Each row is a point on a landscape with many peaks, with its height.
From any point a climber steps to the highest of the 2 points nearest to it. It stops when none of these is higher. Distance is the straight distance between rows; heights are no part of it.
J605 h=357: [-13  15 -18 -11 -14  -4  -8  -7 -21   4   1 -24  11 -24 -26 -10  24 -28
  -2   2  20 -24  30 -15  -2 -16  -2 -13  -3  10]
J519 h=310: [ 11   0 -12 -14  18  34 -26 -17  -9  -9 -12   9   7 -10  14   5   9  22
 -10   0 -19   6   3  12  18 -21   3   7   5   5]
J538 h=146: [ 10  -4   3   1  21  11 -13  14   2  -3  -6  12  14  24   9  -5 -11  29
   8 -31  16  21 -33 -11  24   2 -20 -21   7  14]
J425 h=492: [ -6  -3   7  -6 -27 -34   6 -19  24   6  -6  -6   7 -17 -12  13 -15  -5
 -20  -6 -25  11  17   7  -3  -3  15  47  16  10]
J300 h=184: [ 15  -1 -18  16  -9 -17  15   6   9  26   7  -7  16   4  19 -35 -16   8
  16   3  11  10  -4  -9  32  18 -16 -18  -5  -6]
J294 h=314: [ -6  13 -16  25  -2  11 -27 -13 -14 -15 -21   8  -2 -17  -4   7   6   7
   7  23 -17 -19 -14  32   9  -4  20  55  -3  -5]
J416 h=268: [-36 -15   7  -3  -1   5 -10 -13  -3   7 -13  20   6   5  10  16   0  27
  -8   4  -2   4  20 -15  -3  12 -14   8  19  20]
J615 h=271: [ -6  -5 -18   4   9   5 -21   3   7   5  -5 -14  21 -14   7  -5 -11   8
  -4  18  -8  -9  20   9  13 -27  -4   3   6   8]
J890 h=370: [ 20  36 -21   5 -33   7 -11  34 -14 -17 -12 -34   5 -26  -4   8  36 -11
  12  -8 -25 -13 -35 -18  -5 -16  17 -12 -16  -8]
J626 h=360: [-19  10  21 -16 -19  -9   6 -31   8  10 -10   8   2 -14  18   9 -15  22
 -35  16 -14  12  22 -18  -8   0  -1  40  15  21]
J811 h=177: [ 22  14  19   5  29  -7   6  21   9  -1  12  -3  -5  18   8 -15   3 -13
  24 -11  -5 -14 -47 -12   5   1  -3 -13  -2   0]
J940 h=256: [ 14 -31   7  12   5 -27  19 -15  14  -5   0   9 -18  14   7 -10 -26  11
 -13  15  30  24  45  -9   8  -8  -3 -24   8 -16]
J234 h=198: [ 10  -3  33   7  16 -14   0  -1   2 -12  14   6 -14   7   2  21 -15 -17
   7  -3   3  -1 -28  -3 -19  15   0  11   7   5]
J352 h=228: [ 10  11  13   6 -12 -19  -9  17  20   1   0  -4  17  -4  11   9 -35 -10
 -10  -6 -24  -9 -26   1  -7  -8  -7  30   7  16]
J140 h=469: [ -8  -7  18 -24  16 -23  -4  13  12   2   2  15   9   5  -3  -1   9  11
  -4   5  -3 -30 -16  -6 -30 -18  -4   7  17  13]
J373 h=235: [-25 -19   6  11  19 -13 -17 -12  10 -19  -7   8  -5  -2   5  16 -12  22
   6   6   0  -7  17  -6  18  -8 -11  21  27   8]
J830 h=179: [ 14   3  23   8  23   0 -17  12  -7 -23   9  -1  -8  23  -6  14   7 -15
  16 -19   7   2 -50 -15  -9   2   0  -8   4  16]
J136 h=83: [-19  13  -8 -18 -15 -13  10  -1  -6   9 -15  32  -5   7   1   3  13  37
  -3  18  -9  -6 -13   0   1   1   3  34  11 -23]
J712 h=323: [ 13  30 -34   0 -24   9 -31  12 -25 -12 -17 -20  24 -35 -15   2  23  -4
  -2  -4 -18  -6 -20   9  -7 -21   4  -3  -5   5]
J947 h=288: [ 13  18   3 -10 -29  22 -16   9 -17 -20 -13 -30  22 -20 -13  15  19  -5
 -20  -6 -17  -5 -23  -3 -11 -26  16   2 -13  20]
J272 h=174: [-15  -8 -17  -1 -17   4 -36   6  -7   5 -10  -6 -12 -19  -6  37  -6 -18
   0 -12 -30  26  -2  -6 -12  -2  11  15 -11  13]
J314 h=231: [ 15  13   8  -5  11  16 -15   2  -5 -13   3  -2 -25 -21 -32  28   7 -35
  12 -43  -9  -8   9  -3  -3 -17  13  11  -2 -11]
J142 h=359: [-30 -17  11 -21  -5  -4   4 -13  21   6  -1  -5  14   9  17  14   2  14
 -35   6 -29  -5   1  -7 -29   9  -3  19   3  30]
J89 h=261: [ 19   9   3  -4   0  31  12   7  -8 -12  17   2 -22 -18 -16  32  13 -13
  26 -32 -11   2   1  -7  19   6   7   3  -2 -19]
J246 h=346: [  1 -18   7  -8  23  15 -19 -28  -8 -30  -3  10   0  -7  12  10  17  14
  -6   9  -4  12   9  -1  -2 -11   4   3  21  18]
J614 h=283: [  4  22  -2  15  -1  23 -25  -7 -32 -16 -16  -8   4 -13 -18  19  15  -9
   2   8 -14 -28 -19  28  -8  -7  18  19 -14   4]
J741 h=611: [ 14   6   0 -28 -32  18  25  13  -2  10  18  -8  15 -26  -1  -6  31   3
  10 -12  -8   0  -3 -21  -1   9  -6 -10   1   0]
J191 h=354: [  2  17  -9 -24 -12  -7   4   9   0   6 -11 -13  16   3 -33 -14   7   6
  -3 -21  20 -24  11  -3  28 -16  -4 -15  -5  -9]
J628 h=319: [ -3  -9  12   1 -12 -10   0 -25   3  -5 -18   7   2  -1  40   2 -22  26
 -28   7  -3  36  26 -13  -4  -3  -6  13  13  14]
J268 h=491: [ -3   8  13 -20  -8 -11   7 -11  -1  -4  -1  -9  -1  -7  -7   8   2   2
 -15  13   5   6  12   3  -7  -6  12   2  -4  -5]
J288 h=201: [ 30  -7  -7   3  -2  30 -25  17 -10 -14   6 -15  -5 -22 -23  20  -2 -28
   6 -21  -7  -9  -4   1  -4 -29   0  -5 -10   4]
J870 h=274: [-27 -11  -5  26  -4  -5  -2 -25 -10  -6   2  -4  -4 -22   3   6 -16   7
  -8  28  14   7  37  -1  12  -7  -2   6   9  -3]
J25 h=28: [ 23  16  21 -13   2 -11  18  13   8 -10  -2   7  -1  23   1  -2   7  10
 -11  10   0  10 -30  24  -7  -5  13 -11   2 -27]
J360 h=693: [ 11   1 -13 -25 -26   6  35   3   6   7  11 -14  14  -9  -3   2  24  14
   0  17 -16  13  11   2  13  13   4 -19 -13 -17]
J664 h=45: [ 34  11 -28   1 -17 -17 -16  29   9 -11  -1   8 -14  -9 -15   6  -6 -11
  21  16   2   5 -21  26 -11 -28  -1 -17  17 -31]
J16 h=472: [ -7  -2  17  43  28   5 -25 -26 -18  -9  -5   2 -13  20  21 -17 -10  -1
  -5   8  31   7 -15   5 -22  21 -10  -3  16  25]
J201 h=111: [ -4  13  14 -19   7  -3  26 -23  -4  13   2  16  -1  15 -10  -4  11  25
  -3 -25  10 -12  20 -10  22  19  -1   4  -8 -21]
J114 h=175: [ -7   7  -5   0  24  17 -25 -24 -10 -11 -17  -1  14  31  14 -20   4  20
 -20  -9  19  15  -5  23  13  -4   1   0  -2   2]
J481 h=550: [-11   9  -8 -21   6   7  -4   4  -9  -4 -13   0   6   8 -10   0  21  17
 -15  20  -3  -7  -6  18  -2 -19  13 -10  -8 -10]
J674 h=195: [  6  12 -26  13   4  11 -14 -34 -11 -15 -18  -6   3  14   4 -28   8  -7
  -3   5  23  26  11  20  14  -6   9   0  -7 -17]
J31 h=497: [ -4   4 -22   5 -25 -32 -16   4  21 -16 -13 -10   3  -5  -7   9   6 -16
   2   7 -13  38 -10  18   0  -5  24  28  -3 -12]
J249 h=276: [ 19  19  28   7  24 -23   5  -6   8  -3   5  -2  -5   0 -19  -7 -31 -29
  -5  -5   7 -33   4   4  -8 -14  10  12   2  -6]
J831 h=331: [ -6   5  30  19  -4 -12  29 -27  12 -18   4  -6  -7   3   8  21 -22  -1
 -18  21 -15   0 -13   9   2  20  19  47   7  23]
J54 h=273: [ -3 -20   4  27   8 -19  -4  -7   2   2  -8  14 -18  19  21  -8 -43  11
  -5   6  28  38  24  -5  -2   7 -11 -16  10  -8]
J315 h=373: [  1 -15 -10  13  -3 -30   6   7  12  12   7   5 -11  -1  -1 -22 -19 -16
   3  17  18  -4  22  10  -6 -17   0   0  12 -22]
J184 h=251: [ -4   0   0   6  11  24 -27   5 -38   5   7  25 -24  -6  17  28   5  -1
  27 -21 -11   6 -29 -32  -5  -1 -11  16  -6   0]
J536 h=516: [  3  12  25  13  14  -2  -7 -31 -23  -8   7  -2  -7   3  22 -11   8  -4
   6  -7  20  11 -15 -24 -21  22 -11  -4  16  31]
J331 h=517: [ -4  17 -11  -4  -4  28  -1  -6 -18  19   2  20 -10 -11  15   1   4  10
   7  -2 -12   2  -2  -2   6  14  -8   7   9  -7]
J662 h=158: [  9 -27 -12 -10 -11  11  15  11  10  -8  12 -11   0   4 -42  -5  32 -27
  13 -14  12  10  13  -8   8   4 -14 -25  -3  18]
J408 h=64: [  8   5 -36   7   2  21 -16  19   5  -8 -10  -8  16   2  -1 -15   6 -13
  12  -2 -15  -6  -6  38  15 -13  13  -7 -12 -16]
J553 h=394: [ 14 -11  12  18  -6 -16   3  -8  34 -15   0  -4  -5   3  11   7 -41 -10
 -15  -1 -12  34   1  27  10   0   9  36   6  -2]
J199 h=599: [-21  11  -4   2 -33 -33 -16  -5   7  -8 -11 -18  12 -20  -2  25  -1 -10
  -2   6 -22  28  -7  -4  -1   3  12  38   6  11]
J361 h=339: [-32 -19 -17  10  24   7 -24  15 -14   5   1  -2  -3  16  -1  -2  25 -18
  20  -8   3  -8 -17 -16  -2   3  -1  -7 -12  15]
J867 h=229: [  0 -11   4  -2  -3  14  11   4   6  13  22 -15  -3 -20   4  -8  18 -43
   7  -2 -14 -22   6  -6 -20  11   1  -2  -9  22]
J207 h=129: [-10  -3 -27  -5   6   4 -28  24  13  -5  -8 -18 -16 -14 -14  28   1 -28
  11 -17 -42   7   7   1  10 -24  21  19 -14   0]
J697 h=350: [  2 -13 -10  -7  -2  44  -1  15 -16  -1  -2   1   7   6 -18  13  17  10
   1 -10  12   2 -28  19  13   9   0 -24 -27  -9]
J145 h=477: [-25 -13 -12  -7  -9  11 -10   1  -5  22   7   7   0  -6   2   2   6 -23
  -4   0   6  20  20 -11 -21  12  -9 -14 -13   3]
J336 h=375: [ -6 -19 -10   4   0  20 -13  21  -1  -5  -5   6   6   7 -19   4  22  -5
   5   4  -2 -10 -32  28 -13   7   7  -6 -22   8]
J156 h=289: [ 13   4 -25 -16   1  18  -4  -1  -7 -11   4  19 -31 -18 -18  20  26 -12
  38 -13 -14   6   4  14  -1   2   8  -2   7 -29]
J864 h=413: [-25  -9  -7  -5   9  -4 -10  -1 -10  -4   1 -23   1  -3 -30   2   2 -15
  -7  11  19 -26  26  -9  13 -17   5 -23   1  13]
J424 h=122: [ 18 -19  -4   1 -17  10  10  12  14  12  13   0   3 -13 -15 -21  -6 -36
   0  14  11   7  12  14 -21   6 -15 -18  -3  10]
J910 h=387: [-23 -17  10  -1   1 -13   0   7  10  19  -6  -5  13  20  -3  -2  -8   7
 -23 -14  23   0   4  -3 -12  23 -10  -9 -13  19]
J61 h=429: [  3   6  15 -10  10 -14   8  24  -6   3   2  15   7   9 -17 -13  28   2
  10  11   5 -45 -38   3 -29  -9  -3  -7   3   6]
J782 h=309: [-32 -19  12 -14  14   2 -17  -4   9   4  -9   9   6  12  26  31  -8  17
 -20 -17 -18   3   6 -21 -21   5 -19  12   8  40]
J821 h=316: [ 12  21 -23  -7  -8   0  10  -3   5   4   4  18 -29 -12  -7   6   5   2
  28 -17  -1  14  20   3  16   3   4   0  16 -40]
J527 h=419: [-23  -1   8 -20 -21 -18   5 -19  15   7  -4 -13  12 -15   6  14  -5  -2
 -36  12 -30   4  22 -11 -23  -8  17  28  -1  22]
J608 h=347: [-25  14  -7  18   7   5 -16 -14 -10   6 -14   3  -6  -9  -7  11 -24  -6
  -9   9 -14 -17   3  24   1  -3  17  46   5  -2]
J389 h=470: [-13   4   5  -1  -6  24   2 -11 -14  35  -9  45  -8   0  13   0 -17  22
  -2  -4  -7   1  -1  -7  -7  30 -21  25   4  -6]
J798 h=253: [ 12  15  13   2  -4 -11  -1  22  12   4   8  -1  17 -16 -17   4 -13 -23
   0  -2  -2 -35 -11   4 -17 -16  -8  10  10   3]
J194 h=409: [-21 -10   3   5 -12 -13   6  -9  -9   8  -2  19  -4  -2 -17  -5 -14  15
  -2   8  42   3  31  -7  -6   6 -18 -14   6  -8]
J359 h=255: [  9  15  19 -12  -4   5   1  13 -13 -12   0 -23  27   1  -6  -1  18   0
 -19  -7   8 -15 -22 -19  -9 -19   5 -16 -11  17]
J198 h=539: [ 28  18  -9 -15 -39  20  14  24 -20   8  14   3 -13 -23   3   2  36  -1
  28  -8 -20   4 -33 -17 -14   8   5 -25  -1 -11]
J790 h=98: [ 12 -26 -19   5  14  31 -14  28  18  12  11  -2  -2  -7  18 -14   2 -28
  17  -6 -22  -3  -1  14 -10  -5  -6 -10 -11  14]
J876 h=208: [-13 -14 -28   8  -2 -24   4  -2  -2  13   4  -6   1  -1  28 -25   6  -2
  13  23   7  23  18 -16  19   5 -10 -19   3  -7]
J345 h=408: [-13  -6   8   2  35  17 -24  11 -29  -6   0  -8 -11   9  -3  18   8   8
  -7   3   3 -28 -21 -19  -9 -22   2 -16 -12  17]
J178 h=437: [ -9 -12  21   4  10  14   9  -6   2  14   0  37 -10  15  13 -10 -17  41
 -14   2  12   1  -7   5 -19  18 -18  11  22   7]
J185 h=481: [ 20  33 -36 -20 -30   5   4   8 -19   1  -3  -6  -4  -6  15 -11  34   2
  24  11 -11  12 -39  -3  -1   1   8 -28  -2 -21]
J602 h=361: [ 13   0  21   5  -6   1  14  -4  19 -19   8  -5 -13  -4   6  29  -8  -3
  -5  14 -23  23 -11  13   8  10  12  24   7   3]
J629 h=265: [ -8  25 -28 -17  10  -5  -9  -7  -7   7  -5 -18 -12 -16 -11  -2  -4 -14
  10  -6  -4 -13  44 -11  17 -34  10 -14  -2 -19]
J644 h=239: [  2 -17  -5  14   2 -18  30 -29   8  -1   0 -12 -12   5   7 -31 -12   5
 -25  22  29  16  53   6  17  -5  13 -11  -6 -17]
J779 h=263: [-13   9 -11   6 -20   5  14  -6 -13  19  15 -22   5 -20   3 -10  23 -26
  13   2  -5  -7  22 -21  -2  24   1  -3 -14   5]
J427 h=299: [ -9   2   8  -1  10  17 -14  -1  -7   8   4  10 -23   3  13  32 -21 -13
  10 -25 -20   9   4 -25  -1   9  -7  14 -10  -7]
J797 h=240: [  6 -17   3  15  12 -28  12  -9  12  -5   0 -12 -23  10 -22  -2 -45 -17
 -11   6  34  10  41   2  11  -9  -2 -18  -2 -15]
J507 h=222: [  3  -5  10  15   5 -26   1   7   2 -10  17   6  -4  -3  -6   8  -6  -4
  23  -3  12  -2 -15 -17   9   6  -8   7  18   5]
J774 h=345: [-15  -9  11  24   7  14 -17  -6  -4  -8  -3  10  -7  -3  12  27 -20  -7
  30 -33 -10  18  26 -20  20  12 -21   7   1   7]
J160 h=392: [-12 -13  -2  12  29  12 -19 -11 -19 -12  -4  14 -17  16  13  -5  17  -2
  18  -4   6  10  -9  -5  -4  10   2  -9   0   8]
J267 h=200: [ 31  13   8  10   9  -3  -8  20  16  -8  14  -8   2   3  26  -1 -15 -28
   8  -6 -23   3 -33  -3 -10 -14  -3   3   2  12]
J264 h=605: [ -5  17 -39 -14 -36 -10  19   3  -4  22   2 -21   9  -7  12 -11   5   2
   8  12 -11  17  17   0  12  29  13 -11 -23 -28]
J99 h=444: [ -2  -8  11  -9   6 -15  -4 -25   2 -13  -6   3   0   9  -9  -9  -2   8
 -16  -1  29  18  22  -2 -18 -14  -7 -17  15   8]
J742 h=435: [-12 -11  15  31  40   9 -21 -12  -2  -6  -1   9 -16  21  28   1 -22  -6
  15 -12   6   7   6  -7 -10  25 -17 -16   6  21]
J603 h=137: [ 25  24  -9 -24 -12 -12  40  30  18   3   2   5  -3   5  -5   4  21   9
  26  -7 -39  -8 -17   2  20   1  17 -12 -11 -33]
J96 h=580: [  1  14  24  -1  -2  20   3 -13 -23  -6  13  -4  -3   0  31   7  16   0
  -2  -1 -10   9 -34 -24  -9  24  -2   0   0  21]
J88 h=221: [-14  -7  10   0   6 -23  13 -18  21   7 -11 -20  -2  12 -10   5 -40   5
 -31  -1  13   8  41   0  11 -12  14  -4 -21  -3]
J3 h=535: [-17  -5  -8 -11  15  -7 -33   1  -7   8  -9  17  16  -3  10  -7   6  15
 -11  -3  -5 -28  -1  -4 -21 -22 -12  13  15  20]
J200 h=456: [-22  -5   4   9  18  -7 -33 -15   4  13 -12  25   6  -7  15  -9  -2  -7
  16 -10  -4 -27  12 -15 -15  -6 -21  28  23  12]
J70 h=80: [ 19  -4 -28   4  -7  33  -8  14  14  -3   9 -18  11 -14  18  -9  13 -24
  12   1 -31  20  -1  18  12   3   5  -6 -10   3]
J550 h=305: [  5  14  25   4  28 -14   2  -4   7   3  11 -10   4  21  15  -4 -27  -6
  -5 -18   4 -35   2 -15  -6  -3  -8   5   2  19]
J688 h=356: [ -7 -20  11 -19   6 -10  20  -5  17  13  -3   2  15  22 -15 -30  16   7
 -14  -5  18   4  15  -2  -9  30   0 -24  -7  19]
J80 h=304: [-26  15 -29   6 -10  16 -11 -17 -30  13  -4 -12   5 -23  -6  -4  21  -9
  19  -5  10 -20  21 -15   6  10  -2   0  -4  -1]
J14 h=581: [ 14  31 -12  -3  -4  35  11   9 -23   7   1   2  -2 -15  19   5   3  13
  17  -8 -23 -14 -18 -15  30  -3  -8   7  -2  -9]
J217 h=248: [ -4   0  -8  17  -1  23 -21  12 -18 -18   2 -12 -11 -16  -5  33  22 -15
  12   4 -33 -12 -35  -2  -7  -2  23  13 -20  11]
J9 h=97: [-13  24   2 -20 -11  -4  31 -11  -4  15  -1  14  -6   3 -12  -1  11  25
  -8   5  -6 -23  15   7   5   8  13  28  -5 -33]
J942 h=317: [ -6 -17  23   6  13   8   9 -23   4 -18  10   0   0   1  10   3  12  21
  -3  24   1   5  16   6  14   9   4  -8  16  10]
J403 h=159: [ -1   9  19 -14  20  22  -9  -1   1   1  -7   9   5  26  11  -3  -7  29
 -19 -13   6  17 -26   9   3   9  -7  -8  -9   5]
J459 h=402: [-12  -9   5  -3  -6  -9  -8  27  -7 -10 -10   5  19  14 -27  -7  20  -4
  -3  17  16 -21 -40  15 -33  -2  -3 -17 -10   8]
J836 h=123: [ 21  13  14 -26  -6  18  29   0   0  18   7  27   4   6  -5 -10  -4  28
  -4 -29  11  -7 -11  -5  10   7 -14  -3  -2 -23]
J620 h=202: [ -4 -17  19  -8  -7   2  22   1  10   4  21   1   4   9  -6  -5  33 -23
   6  -5   1  -4 -15  -5 -31  29  -1  -2  -4  21]
J595 h=415: [ -8 -17  19 -12   8  -3  12   1  12  11   1  10  -3  19   9   0 -17  27
 -33   7   9   6   8   9 -24  17  -7  -7   1  11]
J755 h=303: [-16 -10  19  15  -1  11   5 -12  15 -14  -1 -19  13  -9 -10  19 -14  -3
 -22  12 -15  -9  -3  26  -6   6  10  25   6  33]
J923 h=386: [-16  -9  32  31  10   3   0 -26  -5  -9   1  21 -12  -7  -1  15 -16   1
  16 -14  15   6  20 -14   2  23 -17  13  23   6]
J824 h=296: [-27 -11  17  16  -3   3  19 -23  -4 -13   3  -4  -4 -11   1   7  -8  30
 -19  37  14  -9  26  12   7  12   7  20  19   4]
J930 h=311: [-12  17   0 -22   9 -11 -14  -4  -5  16  -8  -4   5  -7 -16   0 -12   1
  -7 -22   7 -20  36 -25  13 -24  -5  -5  -4 -12]
J522 h=21: [ 17   8  11   3  13   2  22 -13  15 -12   0   7  -1  33  14 -12 -12  14
 -12  -5  -1  13 -11  36   8   2  10  15  -9 -21]
J832 h=376: [  5   3   6 -17 -15   3  12 -10   6  36   2  11  19  -8  12 -17  -6  22
 -12  -7   2   3  28 -19  -5   7 -24 -12   3  -5]
J787 h=383: [ -2   9 -10  -5 -17  -2   3 -13 -11   1 -12  -2  21  -2 -19 -13 -16  26
 -12  -6  37  -4  19   7  16  -4 -10  -8  13 -12]
J212 h=121: [ 21   7  12  -9   5 -29  36  18  24   0  14   7 -16  16   9   3  15   6
  18   9 -30  11 -25  -1  18  18  16  -2 -19 -21]
J754 h=112: [ 16 -15 -18   0  -1   3   8  35  26  22   9  -3   8   1   9 -27 -11 -28
   8   5  -4   0  -7  20 -14   1 -13 -26 -14  -1]
J826 h=138: [ -3 -20  -5 -11  -6 -18  11   8  12   0   0  -3   1  13 -35 -15   8 -35
   3  -2  22   7  27   7 -10   9  -2 -15  -7   0]
J738 h=53: [ 23  12 -34  15  -9   3 -10  24  -6 -13  -9  -7   4  -6 -18   6   0  -2
  15  21   1  -7 -14  32  20 -32   8 -27  -4 -19]
J784 h=36: [ 26   2   9  -5 -15 -11   0  17  11  -6   3  10  -6  -5  -7   6 -13  -7
   0  13  -5  19 -20  25 -24 -13   9   2   2 -18]
J735 h=160: [ 33  -4  18 -14  -7 -13  34  18  19  14  16  -2  13   9  -6   5 -15  23
 -16   5   1 -18   0  -2   6   6  -1 -29 -27  -7]
J916 h=480: [-17   0  -3 -11   8   9 -18   3 -19   3  -6  -7  -6  -5 -34  13  24 -10
  -9   0   3 -29   5   3 -18 -15  12  -5 -15   1]
J38 h=234: [ 22  26  23 -13  -9   0  11  23   0   1  -3  -5  30   4   4   6  -7  16
 -21   7  -8 -28 -28   0  -5 -14   2  -8  -6   1]
J166 h=344: [  6  -1 -10  -2 -10 -29  10  -6   9   1   1  10 -26  -8  -4   1 -15  -7
   9   5   7  23  29   2   7  -4   6   2  13 -33]
J357 h=14: [  6   2  -7  -1  -3 -10  25  -6  12  12   2  10   3  25  15 -37   2   7
  -3   7  12   8 -12  28 -11  19  10   9  -9 -23]
J583 h=134: [ 35   2  13  -9  11   5  12  14   5  16   7  26  -1  10   1  -7 -20  24
  11 -34   8  12 -27 -11  21  -2 -27 -25  12  -6]
J181 h=616: [  1  -5 -20 -14  -3   8  10  12   1  -7  10 -14   8 -11  -9   6  27   7
   7  27  -6  -7   2   7  11  -7  13 -25  -2  -7]
J131 h=291: [ 10 -16  19  16   3 -27   1  -9  12  -1  -7  16 -13  19  36  -9 -35  37
 -31   3  27  30   9  -6 -12   1 -10   5  23   2]
J968 h=150: [ 38  12  -1 -30 -12  -2  44  23  15   9  12   2   5  13 -24  -2   6   6
   9  -7  -8 -15  -5   8  11  -1   4 -36 -13 -26]
J8 h=426: [ 27  57 -21  -7 -31  -6   0  13 -11  -5 -11 -16   3 -15   3   4  13   4
   6   9 -29   7 -24  -6  -3  -9  16  -6 -10 -29]
J398 h=681: [ 12  24   1   8  12  23   0   8 -22   2  11 -19   0   7  25   1  10  -5
   6  11 -16 -10 -29 -10  12  11  10  -6 -18  -1]
J872 h=180: [ 28 -14 -11   1  -3  24  -6  27  -6 -19   8 -19   9  -5 -35  -3  11 -32
   6 -12  12   2  -9  -6   6 -13 -13 -23 -16  15]
J5 h=241: [ -8 -15 -11  13  18  11  -9  -8   7   7   7  -8  14  -6  18 -18   8 -10
  11   8   1  -1  24  -5  13  -3 -11 -13   7  16]
J516 h=60: [-10 -13   2  14  14  -8   7  -8  -5  -7 -13  16   5  26  -6 -21  10  30
  -2  18  32  -6 -23  27   1   4   4   4  10  -5]
J879 h=246: [-26   1  -1  18   4  -4   6 -18   3   5 -16  -8   6  12   9 -10 -31  17
 -17   6  13   0  32  -2  22   2   1  15  -5   0]
J483 h=171: [ 31   1   6  -1   1 -10  26   3  16   8   7  -4  10   8   4 -14 -19   9
  -7   0  19   7   3   6  21   1  -5 -16  -5 -10]
J532 h=333: [ 11  -8   8   5  -1  41  11  29 -18  -8   6 -28  11  12 -21  13   7   5
 -11 -21  11 -10 -34  -7   9  -3  -2 -24 -28   9]
J490 h=212: [  4 -15  -8  -4 -16  17 -15   8 -12 -14   8 -11  -7 -17  -7  24  12 -15
   1  12 -18  23 -12  13 -16  -8  17  -3  -7   5]
J528 h=530: [ -4   3 -20  -4 -19 -26  26 -14  10  24   2  -5   6   2  14 -20 -14   6
 -11  15   3   5  29  -3   9  12   7   9 -12 -19]
J182 h=343: [  0  -3  10 -30  10   5  21  -2   5  23   6   0  17   4  10 -28  20   7
 -17   1   3 -20  28 -14  -2   6  -8 -18  -9   7]
J152 h=199: [ -2 -21  -1  18   2 -26 -15  -3   9 -21  -1  12  -8  -7 -24   3   1 -18
  20  -6  17   8   6  13  11  -3  -6   8  23  -3]
J339 h=414: [ -3 -27  24  27   6 -14  13 -16  12  -2   0  33 -13   5   9 -17 -13  25
   9  -5  25  13   7   3   1  19 -19   9  28   4]
J813 h=365: [ -8  -4  16  -8  18  23 -11  17  -8 -12  -1 -12  -3  21 -14  25  -7   4
 -16  -9  12  -5 -12  -1   4 -13   4 -22 -13   5]
J523 h=352: [-11   1  17  -2  19   1 -20   3 -12  -2   6 -18   3  -1  -5  15  -9 -14
 -12 -13  -2 -39  -6 -27 -16 -13  -4   3  -5  22]
J643 h=396: [  7 -28  -4  21   6 -13  17 -12  11  -3   2  19 -10   5   1 -35  -2   7
  15   9  36   0   9  16  11   1 -12  -8  23 -15]
J795 h=433: [  8  -6 -10  17  -4 -28 -22  -6  26 -23  -8  -5   0 -11  10   6 -16 -10
   8  -1 -11  33   4  18  14 -19   9  34  19   1]
J898 h=218: [ -3  11 -11  14   5 -11  12 -35   2 -15  -6 -14 -11   8  18 -36  -7 -10
  -3  -4  14  19  41  10  29  -8  16   9   0 -25]
J83 h=417: [ -5  -4 -28 -17 -21  25   5   7  -9  38   9   5   4 -19  16 -15   7  -1
  -3   2  -8  10  25  -9 -11  14 -16 -26  -4   1]
J367 h=250: [-23 -28   4  17   2 -30  13   9   6   9  17   4  -7   3  -1  -2   7  -7
  33   1   5  -3  -2 -29   9  29 -14 -11   7  14]
J276 h=390: [-24   3   0  19  12   5 -16 -24  -2   0  -8  18  -9   5  16  -4 -13  -3
   9  -5  -2  -1   6   6  -2  13  -5  48  10   0]
J214 h=287: [-22 -18  -8  12  25 -17  -1  18   0  10  16  -1 -12  13   4 -15  12 -31
  29  10   3 -21  -7 -15  -7  12 -13  -9  -8   7]
J789 h=69: [-11   2   1   7  -7 -30   2   7  -4  -1 -13  11   8  13  -8  -6  -2  21
  -9  24  12 -14 -26   4  -5  -3   9  17   8 -21]

For each start below, name the point where the climber stops.
J272 -> J3
J212 -> J246
J367 -> J398
J38 -> J360
J867 -> J360
J930 -> J360
